Each row is a point on a tangle of strands that fork, close into loops and nearly touch. The rows are in no order.
(in the rows, 100 means zero)
Points whose rows are less than 48.6 apart are linked; no others are.
q_574: | 111 |  74 |  95 | 118 |  98 | 110 | 127 |  88 |  73 | 128 | 100 |  64 | 189 |  97 |  77 | 119 | 112 |  69 |  81 | 118 | 108 |  62 |  81 |  61 |
q_893: |  74 | 117 |  95 |  91 |  76 |  73 |  91 | 118 |  98 | 139 |  94 |  84 |  38 |  75 |  81 |  75 |  70 |  73 | 115 |  95 |  96 | 113 | 107 | 154 |
q_66: |  99 |  86 |  81 | 102 | 103 | 101 | 105 | 114 |  86 | 114 |  88 |  81 | 116 |  92 | 106 |  93 |  83 |  64 | 100 | 114 | 113 | 109 | 101 | 106 |
q_274: | 116 |  67 |  85 |  96 |  97 |  78 | 106 | 101 |  72 | 123 |  78 |  47 | 161 |  99 | 120 | 100 | 118 |  55 |  93 | 144 | 110 |  92 |  98 |  78 |
q_720: | 112 |  97 |  82 |  96 | 104 |  59 |  89 | 160 |  82 |  89 | 109 | 114 |  52 |  61 |  86 |  86 | 103 |  65 | 120 |  66 |  89 | 136 |  89 | 133 |
q_980: | 104 | 115 | 113 | 106 | 113 | 143 | 112 |  90 | 115 |  84 | 113 | 112 | 136 | 104 |  84 | 120 | 104 | 121 |  78 |  89 | 101 |  83 |  92 |  63 |
q_818: |  72 | 161 | 131 |  95 | 112 | 107 | 109 |  78 | 143 |  92 | 121 | 109 |  72 | 124 |  76 | 108 |  93 | 146 |  64 |  65 |  84 |  86 | 110 | 117 |
q_501: |  69 | 146 | 126 | 103 |  98 | 120 | 103 |  72 | 125 | 103 | 112 |  99 |  84 | 109 |  75 | 103 |  79 | 126 |  76 |  80 | 105 |  82 | 106 | 119 |
q_884: | 108 |  75 |  68 |  93 |  93 |  95 |  81 | 109 | 100 | 111 |  75 |  93 |  84 | 122 | 145 |  76 |  94 |  89 | 129 | 137 |  96 | 124 | 123 | 114 |
q_547: |  81 | 127 | 119 | 105 | 104 |  71 | 107 | 109 |  94 |  83 | 124 | 110 |  68 |  72 |  51 | 107 | 100 | 101 |  98 |  61 | 104 |  99 |  79 | 118 |
q_949: |  83 | 119 | 113 | 104 | 105 |  56 | 106 | 120 |  84 |  85 | 124 | 108 |  69 |  58 |  44 | 104 | 105 |  85 | 104 |  56 | 101 | 103 |  70 | 121 |
q_709: | 114 |  69 |  78 |  85 |  83 |  89 |  74 |  84 | 107 | 108 |  67 |  97 |  90 | 142 | 160 |  82 | 115 | 116 | 133 | 153 |  97 | 105 | 131 | 107 |
q_142: | 131 |  68 |  74 | 106 | 111 |  98 | 103 | 132 |  79 |  89 |  97 | 109 | 119 |  83 | 120 | 103 | 101 |  76 | 108 | 101 |  97 | 125 |  98 |  77 |
q_866: | 115 |  82 | 130 |  82 |  99 | 128 | 100 |  60 | 108 |  90 |  84 | 101 | 136 | 133 | 134 | 115 | 138 | 133 | 103 | 135 | 103 |  67 | 106 |  59 |
q_189: | 122 |  81 | 132 |  81 | 104 | 136 | 109 |  67 | 105 |  84 |  93 | 104 | 147 | 126 | 123 | 120 | 141 | 134 | 100 | 122 |  91 |  69 |  99 |  36 |
q_725: |  96 |  86 |  92 | 109 | 104 | 109 | 114 |  99 |  82 | 118 |  94 |  74 | 146 |  91 |  90 | 105 |  89 |  66 |  88 | 114 | 120 |  86 |  92 |  91 |
q_499: | 111 |  71 |  95 |  97 | 102 | 109 | 103 |  87 |  85 | 102 |  85 |  91 | 136 | 113 | 122 | 105 | 110 |  90 | 106 | 136 | 112 |  90 | 102 |  80 |
q_291: |  96 | 130 | 106 | 104 | 105 |  93 |  93 | 107 | 122 |  78 | 120 | 124 |  60 | 103 |  92 |  98 |  94 | 130 |  92 |  66 |  89 | 117 | 103 | 116 |
q_904: |  81 | 123 | 103 | 100 |  86 |  64 |  82 | 115 | 108 | 109 | 111 | 115 |  19 |  88 |  83 |  83 |  88 | 111 | 118 |  72 |  82 | 120 | 103 | 147 |
q_450: |  99 |  79 | 109 |  95 |  98 | 115 | 106 |  60 |  87 | 119 |  81 |  73 | 164 | 117 | 105 | 109 | 116 |  85 |  89 | 146 | 122 |  58 |  95 |  87 |
q_616: |  69 | 125 | 105 |  98 |  78 |  84 |  94 | 100 | 104 | 135 |  99 |  90 |  40 |  84 |  78 |  83 |  68 |  94 | 109 |  91 | 100 | 103 | 108 | 151 |
q_681: |  71 | 140 | 118 |  94 | 111 |  48 |  95 | 102 | 103 |  74 | 129 | 121 |  24 |  96 |  67 |  99 | 114 | 134 | 106 |  54 |  65 | 113 |  80 | 128 |
q_357: | 105 |  94 |  90 | 109 | 106 | 113 | 103 | 109 |  97 |  89 | 106 | 111 | 106 |  92 | 100 | 105 |  89 |  95 |  97 |  95 | 110 | 110 |  99 |  94 |
q_152: |  98 |  95 | 114 |  95 | 102 | 135 | 100 |  66 | 114 |  90 |  91 | 104 | 125 | 131 | 126 | 111 | 110 | 125 |  97 | 123 | 102 |  82 | 104 |  77 |
q_715: | 109 |  89 | 132 |  77 |  94 | 125 |  93 |  47 | 119 |  92 |  78 |  97 | 128 | 144 | 145 | 112 | 142 | 144 | 103 | 141 | 100 |  62 | 113 |  73 |
q_953: | 101 |  96 |  86 | 103 | 102 |  67 | 110 | 148 |  79 | 111 | 105 |  81 |  94 |  52 |  74 |  95 |  89 |  43 |  94 |  74 | 104 | 120 |  86 | 119 |
q_846: |  94 |  94 |  80 | 102 |  93 | 106 |  85 | 101 | 108 | 114 |  85 |  98 |  77 | 117 | 123 |  80 |  77 |  98 | 115 | 117 | 101 | 113 | 117 | 122 |
q_754: |  62 | 143 | 126 | 101 |  85 |  83 | 101 |  80 | 106 | 118 | 114 |  92 |  50 |  84 |  58 | 100 |  80 | 110 |  95 |  79 | 103 |  90 |  99 | 140 |
q_965: | 137 |  57 | 103 |  73 |  87 |  89 |  94 |  83 |  84 |  92 |  73 |  93 | 122 | 121 | 151 | 101 | 139 | 109 | 121 | 150 | 110 |  89 | 119 |  72 |
q_730: |  66 | 162 | 135 |  96 | 105 | 114 | 108 |  70 | 133 |  99 | 117 | 100 |  82 | 113 |  65 | 111 |  86 | 137 |  64 |  72 |  96 |  76 | 103 | 115 |
q_522: |  77 | 115 |  95 | 101 |  84 |  98 |  91 | 101 | 105 | 128 |  94 |  91 |  57 |  97 |  96 |  80 |  65 |  93 | 107 |  99 | 104 | 108 | 111 | 142 |
q_475: |  84 |  92 | 114 |  94 |  90 | 124 |  92 |  47 | 107 | 118 |  74 |  79 | 134 | 136 | 122 | 100 | 108 | 108 |  98 | 152 | 119 |  59 | 109 | 111 |
q_673: |  77 |  93 |  86 |  91 |  92 |  98 |  94 |  90 |  93 | 139 |  72 |  51 | 114 | 108 | 112 |  76 |  75 |  60 | 101 | 142 | 116 |  95 | 109 | 130 |
q_775: |  79 | 121 |  93 | 103 |  76 |  74 |  76 | 113 | 115 | 129 |  98 | 106 |  18 |  94 |  93 |  73 |  74 | 112 | 119 |  87 |  80 | 118 | 115 | 150 |
q_518: | 106 | 105 |  95 | 115 | 107 |  76 | 113 | 135 |  85 |  89 | 122 | 108 | 102 |  58 |  55 | 108 | 101 |  75 |  95 |  59 | 110 | 105 |  77 | 101 |
q_703: | 105 | 114 |  92 | 105 | 102 |  79 |  87 | 130 | 106 |  79 | 112 | 130 |  45 |  88 |  98 |  89 |  97 | 111 | 111 |  66 |  87 | 130 | 100 | 128 |
q_558: | 120 |  91 | 133 |  85 | 114 | 151 | 114 |  70 | 112 |  83 | 103 | 107 | 153 | 123 | 110 | 125 | 141 | 138 |  93 | 109 |  84 |  67 |  91 |  28 |
q_14: | 122 |  73 |  94 | 110 | 106 | 120 | 115 | 102 |  83 |  97 | 104 | 102 | 152 |  95 |  96 | 116 | 110 |  91 |  97 | 105 | 105 |  91 |  89 |  55 |
q_803: | 131 |  79 |  92 | 100 | 112 | 121 | 102 | 112 |  98 |  67 | 103 | 131 | 111 | 105 | 133 | 112 | 113 | 122 | 108 | 100 |  88 | 119 | 103 |  60 |
q_701: | 107 |  83 |  66 | 101 |  94 |  93 |  81 | 126 | 102 | 107 |  82 | 107 |  67 | 110 | 136 |  74 |  82 |  86 | 127 | 117 |  87 | 135 | 120 | 121 |
q_694: |  92 | 102 | 109 |  97 | 104 | 132 |  96 |  69 | 122 |  94 |  92 | 105 | 113 | 134 | 127 | 107 | 100 | 129 |  95 | 116 | 100 |  89 | 111 |  87 |
q_740: | 134 |  71 |  89 | 105 | 112 | 118 | 108 | 115 |  87 |  74 | 107 | 124 | 125 |  94 | 120 | 115 | 116 | 107 | 106 |  96 |  92 | 117 |  95 |  51 |
q_595: | 104 |  86 |  76 | 107 | 104 |  79 | 111 | 144 |  80 | 114 |  97 |  70 | 117 |  64 |  91 |  95 |  84 |  42 |  91 |  90 | 103 | 119 |  91 | 107 |
q_76: | 101 |  87 | 108 |  86 |  91 | 114 |  81 |  54 | 124 | 103 |  73 | 101 | 103 | 152 | 156 |  98 | 121 | 143 | 113 | 141 |  95 |  84 | 125 |  93 |
q_932: | 113 |  78 |  94 | 119 | 101 | 117 | 124 |  94 |  78 | 119 | 107 |  81 | 180 |  94 |  74 | 121 | 109 |  75 |  85 | 104 | 106 |  73 |  83 |  55 |
q_876: |  91 | 104 |  83 | 102 |  90 |  99 |  87 | 111 | 103 | 117 |  91 |  98 |  63 | 100 | 107 |  79 |  69 |  90 | 112 |  99 | 100 | 118 | 113 | 132 |
q_438: |  96 | 104 |  92 | 103 |  98 |  76 | 110 | 134 |  86 | 109 | 106 |  92 |  87 |  64 |  72 |  96 |  83 |  60 |  97 |  76 | 110 | 112 |  90 | 122 |
q_870: | 109 | 107 |  90 | 102 | 102 |  70 |  88 | 143 |  94 |  80 | 113 | 123 |  48 |  73 |  89 |  88 |  98 |  89 | 115 |  65 |  93 | 132 |  93 | 131 |
q_821: |  89 | 104 |  98 |  93 |  97 |  44 | 103 | 147 |  77 | 104 | 112 |  93 |  59 |  47 |  59 |  95 | 101 |  54 | 110 |  64 |  95 | 117 |  79 | 134 |
q_630: |  87 |  96 |  81 | 105 |  87 | 109 |  78 |  86 | 118 | 121 |  80 | 101 |  72 | 131 | 133 |  74 |  77 | 117 | 117 | 120 |  94 | 109 | 123 | 124 |
q_510: | 136 |  61 |  80 |  99 | 111 | 103 | 103 | 121 |  79 |  82 |  95 | 117 | 118 |  96 | 132 | 105 | 112 |  91 | 115 | 111 |  93 | 123 | 102 |  64 |
q_964: | 120 | 105 |  92 | 112 | 114 |  86 | 102 | 136 |  97 |  65 | 125 | 134 |  86 |  72 |  79 | 105 | 110 | 100 |  98 |  58 |  97 | 121 |  83 |  98 |
q_853: |  81 | 101 |  98 | 101 |  93 | 122 |  89 |  70 | 111 | 116 |  81 |  90 |  99 | 130 | 120 |  89 |  82 | 108 | 104 | 125 | 110 |  88 | 113 | 118 |
q_353: | 127 |  75 | 138 |  85 | 101 | 135 | 114 |  59 |  95 |  96 |  94 |  94 | 169 | 120 | 104 | 122 | 147 | 122 |  98 | 123 | 100 |  53 |  90 |  32 |
q_201: | 128 |  63 |  73 | 107 | 109 |  94 | 109 | 128 |  73 |  97 |  95 |  93 | 134 |  86 | 117 | 106 | 105 |  67 | 104 | 109 | 100 | 117 |  95 |  70 |
q_817: |  73 | 153 | 123 |  99 | 101 |  97 | 100 |  81 | 140 | 101 | 115 | 109 |  54 | 123 |  85 |  97 |  86 | 147 |  76 |  68 |  82 |  97 | 115 | 126 |
q_612: | 102 | 101 | 110 | 112 | 108 | 139 | 115 |  86 | 101 |  95 | 109 | 103 | 152 | 101 |  81 | 121 | 103 | 105 |  81 |  99 | 108 |  76 |  88 |  62 |
q_241: | 119 |  63 |  88 |  94 | 102 |  92 | 105 |  97 |  74 | 111 |  84 |  77 | 148 | 103 | 123 | 103 | 115 |  72 | 102 | 139 | 111 |  95 | 101 |  74 |
q_864: |  57 | 138 | 125 |  98 |  83 |  72 | 104 |  86 |  98 | 123 | 113 |  89 |  51 |  72 |  50 | 103 |  80 |  95 | 101 |  83 | 107 |  88 |  94 | 143 |
q_513: |  97 |  76 |  82 |  87 |  96 |  80 |  95 |  99 |  83 | 128 |  71 |  44 | 138 | 105 | 125 |  85 | 103 |  54 |  99 | 153 | 112 | 100 | 107 | 107 |
q_582: |  98 | 108 |  96 | 111 | 104 | 101 | 103 | 114 |  97 |  95 | 108 | 107 |  90 |  83 |  85 |  99 |  84 |  88 |  96 |  84 | 114 | 110 |  96 | 111 |
q_539: |  84 | 109 |  85 | 111 |  89 | 110 |  78 |  87 | 126 | 119 |  86 | 107 |  64 | 134 | 130 |  73 |  75 | 130 | 111 | 105 |  88 | 109 | 126 | 128 |
q_216: |  92 |  88 | 104 |  89 |  84 | 113 |  80 |  51 | 120 | 117 |  69 |  92 | 109 | 151 | 144 |  92 | 114 | 129 | 112 | 151 | 104 |  75 | 122 | 111 |
q_809: |  84 | 102 |  99 | 107 | 102 | 116 | 109 |  89 |  90 | 120 |  94 |  80 | 127 |  96 |  89 |  99 |  79 |  71 |  90 | 112 | 123 |  85 |  98 | 108 |
q_289: |  95 | 109 |  90 | 101 |  92 |  84 |  87 | 125 | 100 | 104 | 102 | 110 |  48 |  86 |  96 |  82 |  79 |  90 | 113 |  83 |  95 | 124 | 107 | 138 |
q_183: |  87 | 122 | 103 |  98 |  96 |  55 |  84 | 123 | 101 |  91 | 117 | 119 |  19 |  81 |  80 |  88 |  97 | 106 | 118 |  63 |  79 | 124 |  91 | 141 |
q_521: | 128 |  98 |  93 | 118 | 113 | 107 | 112 | 129 |  97 |  71 | 134 | 130 | 127 |  72 |  68 | 118 | 116 | 105 |  90 |  58 |  95 | 109 |  79 |  63 |
q_273: | 102 | 124 | 105 | 108 | 112 | 101 | 102 | 113 | 112 |  70 | 121 | 125 |  81 |  92 |  85 | 107 |  99 | 120 |  88 |  67 |  99 | 114 |  93 | 101 |
q_344: | 142 |  54 |  99 |  78 |  89 |  78 | 101 |  91 |  72 | 103 |  75 |  79 | 140 | 109 | 141 | 104 | 138 |  88 | 111 | 150 | 112 |  89 | 111 |  67 |
q_677: |  60 | 148 | 124 | 102 |  84 |  94 |  97 |  71 | 121 | 120 | 110 |  96 |  50 | 103 |  71 |  94 |  73 | 125 |  89 |  81 |  97 |  87 | 109 | 141 |
q_220: |  78 |  99 | 105 | 104 |  99 | 122 | 106 |  72 |  93 | 121 |  85 |  74 | 136 | 108 |  94 |  99 |  83 |  78 |  87 | 129 | 124 |  72 |  99 | 111 |
q_309: | 127 |  62 |  99 |  80 |  89 |  94 |  88 |  82 |  91 |  95 |  72 |  99 | 112 | 128 | 153 |  99 | 129 | 113 | 124 | 147 | 106 |  96 | 120 |  79 |
q_956: | 109 | 107 |  96 | 108 | 111 |  71 | 102 | 138 |  89 |  72 | 123 | 124 |  72 |  65 |  70 | 101 | 108 |  91 | 104 |  55 | 100 | 120 |  79 | 114 |
q_551: | 138 |  97 |  86 | 112 | 118 |  99 | 101 | 145 |  95 |  56 | 126 | 144 | 100 |  74 |  92 | 112 | 119 | 109 |  99 |  60 |  88 | 129 |  84 |  75 |
q_162: | 140 |  98 |  93 | 111 | 119 | 118 | 113 | 130 | 104 |  57 | 134 | 140 | 125 |  81 |  85 | 123 | 124 | 124 |  90 |  61 |  81 | 119 |  82 |  49 |
q_395: | 120 |  68 |  94 |  84 |  89 |  99 |  84 |  81 | 101 |  94 |  74 | 105 | 100 | 137 | 157 |  95 | 123 | 123 | 128 | 143 |  99 | 102 | 123 |  87 |
q_196: |  77 | 139 | 110 | 105 |  94 | 101 |  92 |  86 | 133 | 104 | 108 | 111 |  55 | 116 |  97 |  91 |  79 | 136 |  88 |  77 |  88 | 105 | 115 | 129 |
q_80: | 119 |  93 |  93 | 100 | 111 | 119 |  95 | 106 | 115 |  72 | 101 | 131 |  92 | 117 | 138 | 105 | 105 | 130 | 105 |  96 |  83 | 124 | 111 |  79 |
q_506: |  83 | 122 |  95 | 108 |  90 | 110 |  83 |  85 | 131 | 113 |  97 | 111 |  61 | 125 | 115 |  82 |  74 | 135 |  99 |  93 |  87 | 109 | 123 | 125 |
q_926: | 110 | 102 |  78 | 104 |  97 |  87 |  83 | 135 | 104 |  93 | 100 | 121 |  48 |  93 | 113 |  80 |  85 |  98 | 119 |  81 |  87 | 137 | 110 | 131 |
q_963: |  74 | 103 |  94 | 101 |  90 | 115 |  96 |  79 | 100 | 128 |  83 |  78 | 102 | 114 | 105 |  83 |  71 |  86 | 101 | 125 | 117 |  88 | 112 | 127 |
q_13: | 125 |  93 | 112 |  98 | 117 | 140 | 112 |  95 | 109 |  73 | 110 | 122 | 133 | 111 | 112 | 124 | 124 | 132 |  93 |  93 |  83 |  96 |  92 |  37 |
q_489: |  98 |  87 |  79 | 101 | 103 |  84 | 107 | 131 |  82 | 121 |  90 |  63 | 118 |  76 |  98 |  88 |  81 |  42 |  93 | 105 | 106 | 115 |  97 | 109 |
q_352: | 122 |  85 |  97 | 107 | 111 | 125 | 109 | 101 |  94 |  82 | 107 | 116 | 133 |  99 | 106 | 116 | 108 | 109 |  96 | 100 | 100 | 102 |  94 |  57 |
q_126: | 149 |  96 |  86 | 108 | 122 | 111 | 106 | 140 | 100 |  49 | 133 | 150 | 111 |  78 | 101 | 118 | 129 | 125 |  95 |  59 |  76 | 131 |  85 |  55 |
q_12: |  98 | 117 | 108 |  95 | 113 | 130 |  99 |  86 | 135 |  83 | 105 | 121 |  96 | 135 | 130 | 107 | 100 | 145 |  85 |  93 |  81 | 104 | 116 |  86 |
q_783: |  79 |  94 | 105 |  95 |  95 | 119 |  99 |  59 |  96 | 125 |  77 |  72 | 138 | 124 | 109 |  95 |  95 |  87 |  95 | 146 | 123 |  67 | 104 | 115 |
q_49: | 120 |  70 |  92 | 113 | 105 | 112 | 120 | 100 |  79 | 107 | 104 |  91 | 167 |  92 |  91 | 118 | 112 |  82 |  92 | 107 | 104 |  84 |  87 |  53 |
q_998: | 122 |  71 |  78 | 114 | 109 |  99 | 116 | 122 |  76 | 104 | 104 |  90 | 146 |  79 |  97 | 110 | 101 |  66 |  94 |  99 | 104 | 104 |  91 |  70 |
q_530: |  77 |  99 |  90 |  95 |  93 | 106 |  97 |  88 |  95 | 134 |  81 |  67 | 104 | 106 | 106 |  80 |  73 |  72 | 102 | 130 | 117 |  93 | 109 | 131 |
q_458: | 106 |  87 |  88 | 108 | 106 | 107 | 106 | 111 |  88 | 100 |  99 |  98 | 119 |  89 | 102 | 102 |  89 |  79 |  99 | 104 | 112 | 107 |  97 |  92 |
q_812: |  96 | 129 | 115 | 112 | 111 | 115 | 113 | 102 | 109 |  78 | 126 | 114 | 111 |  86 |  61 | 113 |  99 | 115 |  79 |  68 | 110 |  92 |  85 |  87 |
q_251: | 107 |  71 | 105 |  99 |  97 | 100 | 112 |  71 |  77 | 124 |  85 |  62 | 175 | 109 | 104 | 110 | 120 |  73 |  86 | 146 | 119 |  61 |  94 |  79 |
q_894: |  86 | 110 |  81 | 102 |  78 |  86 |  76 | 118 | 115 | 132 |  90 | 101 |  32 |  99 | 107 |  64 |  67 | 102 | 122 |  96 |  84 | 121 | 121 | 147 |
q_453: |  98 | 109 | 100 | 106 | 106 |  58 | 106 | 140 |  81 |  84 | 121 | 110 |  74 |  55 |  53 | 102 | 106 |  76 | 104 |  56 | 103 | 113 |  72 | 118 |
q_410: |  91 |  86 | 110 |  91 |  87 | 118 |  86 |  48 | 112 | 115 |  70 |  85 | 121 | 143 | 135 |  97 | 113 | 117 | 108 | 154 | 114 |  67 | 117 | 110 |
q_257: |  77 | 141 | 119 |  99 | 106 |  63 | 100 | 101 | 109 |  75 | 127 | 120 |  42 |  93 |  64 | 102 | 105 | 130 |  95 |  57 |  83 | 108 |  86 | 123 |
q_304: | 109 |  94 |  69 | 104 |  93 |  93 |  77 | 131 | 109 | 105 |  89 | 116 |  49 | 108 | 128 |  70 |  79 |  99 | 127 |  98 |  83 | 137 | 121 | 129 |
q_68: |  81 | 135 | 121 | 101 | 107 |  71 | 105 | 104 | 102 |  75 | 126 | 115 |  58 |  83 |  57 | 105 | 102 | 117 |  96 |  59 |  97 | 103 |  82 | 120 |
q_464: |  61 | 131 | 119 |  95 |  85 |  61 | 104 |  99 |  90 | 119 | 113 |  92 |  44 |  65 |  51 | 102 |  87 |  86 | 106 |  80 | 102 |  97 |  87 | 145 |
q_447: | 115 | 114 | 101 | 102 | 115 | 124 | 105 | 108 | 121 |  66 | 118 | 130 | 100 | 107 | 109 | 115 | 105 | 132 |  88 |  80 |  88 | 116 | 101 |  75 |
q_931: | 117 | 108 | 124 |  89 | 123 | 154 | 116 |  83 | 122 |  76 | 112 | 114 | 143 | 121 | 109 | 128 | 128 | 142 |  82 |  96 |  77 |  83 |  94 |  36 |
q_565: |  72 | 123 | 112 |  93 |  90 |  55 |  96 | 114 |  90 | 107 | 114 | 100 |  34 |  67 |  57 |  97 |  93 |  87 | 116 |  72 |  91 | 110 |  86 | 143 |
q_403: | 104 |  95 |  85 |  92 | 100 |  48 |  95 | 165 |  77 |  98 | 106 |  98 |  59 |  49 |  76 |  88 | 103 |  47 | 111 |  63 |  89 | 133 |  84 | 134 |
q_511: |  86 |  84 |  82 |  86 |  93 |  86 |  92 |  93 |  89 | 133 |  70 |  47 | 124 | 110 | 122 |  77 |  92 |  57 | 102 | 153 | 115 |  99 | 110 | 121 |
q_625: | 105 |  82 | 104 |  94 |  99 | 120 |  98 |  72 |  99 |  97 |  85 |  99 | 128 | 124 | 131 | 107 | 111 | 111 | 104 | 134 | 110 |  85 | 106 |  79 |
q_325: | 108 | 113 |  99 |  99 | 113 | 122 |  98 | 101 | 131 |  73 | 108 | 131 |  84 | 123 | 130 | 107 | 101 | 142 |  90 |  85 |  76 | 119 | 113 |  88 |
q_163: |  76 | 122 | 106 | 105 |  91 | 102 |  96 |  92 | 109 | 119 |  99 |  96 |  68 |  98 |  89 |  89 |  70 | 102 |  98 |  94 | 110 | 101 | 108 | 134 |
q_557: | 116 | 109 |  98 | 109 | 113 | 114 | 105 | 117 | 107 |  71 | 119 | 128 | 100 |  90 |  91 | 111 | 101 | 113 |  91 |  73 |  98 | 113 |  92 |  86 |
q_662: |  90 | 109 | 111 | 113 | 106 | 131 | 110 |  85 | 100 | 101 | 104 |  96 | 136 |  99 |  80 | 110 |  89 |  98 |  82 | 100 | 117 |  80 |  93 |  88 |
q_391: | 113 |  80 | 126 |  93 | 102 | 137 | 111 |  63 |  93 | 102 |  93 |  93 | 171 | 117 |  97 | 121 | 132 | 110 |  93 | 126 | 105 |  56 |  89 |  47 |
q_900: |  98 | 101 |  92 | 107 | 104 |  91 | 107 | 124 |  88 | 103 | 107 |  96 |  99 |  71 |  78 |  99 |  84 |  69 |  95 |  82 | 114 | 109 |  92 | 113 |
q_187: | 100 |  74 |  79 |  94 |  98 |  77 |  98 | 109 |  81 | 125 |  73 |  40 | 147 |  97 | 123 |  86 | 104 |  44 |  94 | 145 | 109 | 106 | 100 |  98 |
q_262: | 115 |  88 | 106 | 100 | 110 | 133 | 108 |  88 | 101 |  83 | 102 | 113 | 134 | 109 | 114 | 118 | 113 | 117 |  96 | 104 |  99 |  93 |  96 |  57 |
q_797: | 119 | 103 |  94 | 120 | 110 |  88 | 113 | 133 |  92 |  76 | 131 | 122 | 114 |  65 |  56 | 113 | 110 |  91 |  91 |  55 | 104 | 104 |  75 |  84 |
q_691: |  82 | 113 | 106 |  94 |  91 |  55 | 100 | 129 |  86 | 108 | 109 |  97 |  46 |  60 |  62 |  94 |  91 |  71 | 112 |  72 |  97 | 115 |  86 | 141 |
q_594: |  87 | 120 | 110 | 110 | 104 | 121 | 110 |  91 | 105 |  97 | 108 | 100 | 110 |  93 |  75 | 108 |  83 | 100 |  82 |  87 | 116 |  89 |  93 | 100 |
q_989: |  78 | 130 | 111 |  96 | 103 |  49 |  87 | 114 | 101 |  83 | 123 | 123 |  19 |  86 |  74 |  94 | 106 | 118 | 117 |  59 |  72 | 121 |  85 | 140 |
q_887: |  85 | 110 |  90 |  95 |  85 |  74 |  90 | 126 |  98 | 125 |  96 |  94 |  41 |  78 |  88 |  76 |  74 |  73 | 115 |  90 |  95 | 121 | 108 | 147 |
q_399: |  84 | 105 | 102 | 102 |  96 | 130 |  93 |  68 | 113 | 107 |  87 |  97 | 109 | 130 | 121 |  96 |  90 | 115 |  98 | 122 | 111 |  85 | 110 | 104 |
q_222: |  95 | 138 | 109 | 100 | 109 |  97 |  95 | 103 | 135 |  77 | 121 | 126 |  59 | 117 | 101 |  98 |  95 | 146 |  82 |  65 |  78 | 116 | 111 | 115 |
q_235: | 105 |  82 |  84 | 114 | 105 |  98 | 118 | 115 |  79 | 118 | 101 |  77 | 150 |  81 |  87 | 105 |  91 |  58 |  87 | 102 | 113 |  94 |  90 |  85 |
q_400: |  88 | 133 | 118 | 109 | 107 | 113 | 109 |  96 | 113 |  85 | 120 | 112 |  95 |  94 |  65 | 111 |  91 | 117 |  79 |  70 | 107 |  91 |  92 | 101 |
q_508: | 104 | 119 | 111 | 109 | 113 | 132 | 113 | 100 | 113 |  79 | 120 | 115 | 128 |  94 |  73 | 119 | 103 | 117 |  77 |  76 | 103 |  89 |  88 |  69 |
q_340: | 107 |  87 | 120 |  79 |  93 | 119 |  87 |  55 | 124 |  93 |  76 | 103 | 111 | 152 | 156 | 104 | 132 | 149 | 108 | 138 |  91 |  78 | 124 |  80 |
q_8: |  73 | 129 | 112 | 106 |  93 | 110 | 101 |  82 | 113 | 109 | 103 |  98 |  78 | 102 |  83 |  96 |  72 | 112 |  91 |  89 | 109 |  92 | 107 | 125 |
q_194: | 111 |  69 |  73 |  87 |  89 |  89 |  79 |  98 |  99 | 114 |  67 |  89 |  92 | 130 | 153 |  80 | 105 |  97 | 131 | 153 |  98 | 114 | 127 | 110 |
q_766: | 144 |  47 |  97 |  86 |  95 |  84 | 107 |  97 |  69 |  99 |  82 |  88 | 143 | 104 | 133 | 107 | 136 |  89 | 112 | 136 | 104 |  93 | 105 |  51 |
q_899: | 104 |  73 |  98 | 108 | 101 | 102 | 117 |  81 |  75 | 127 |  88 |  58 | 181 | 102 |  92 | 112 | 113 |  64 |  83 | 136 | 115 |  65 |  89 |  75 |
q_672: | 107 |  76 | 119 |  95 |  99 | 126 | 109 |  63 |  90 | 107 |  89 |  88 | 163 | 116 | 102 | 116 | 124 |  98 |  92 | 135 | 114 |  59 |  93 |  65 |

How many points has the smallest loop of links through each point below? Write none if it is on no loop.
q_582 | 9
q_14 | 16
q_893 | 6
q_594 | 7
q_501 | 13
q_551 | 9
q_511 | 14
q_547 | none

A fork is a point with three links, a tip a point with one. Leave the first point through the second and follow the links. Name the first fork or tip that comes.
q_691 / q_565 | q_677
q_709 / q_395 | q_766
q_899 / q_251 | q_189
q_725 / q_235 | q_740
q_547 / q_68 | q_894
q_557 / q_273 | q_222
q_126 / q_551 | q_453

A tip is a point with one link. Name the tips that can be reached along the links from each point below, in the order of the rows.
q_949 | q_894
q_80 | q_12, q_222
q_709 | q_677, q_766

Name the points in between on the shortest way along the links from the first point to the second, in order.
q_900 / q_489 | q_438 > q_953 > q_595
q_956 / q_126 | q_964 > q_551
q_501 / q_876 | q_8 > q_163 > q_522
q_715 / q_475 | q_340 > q_76 > q_216 > q_410
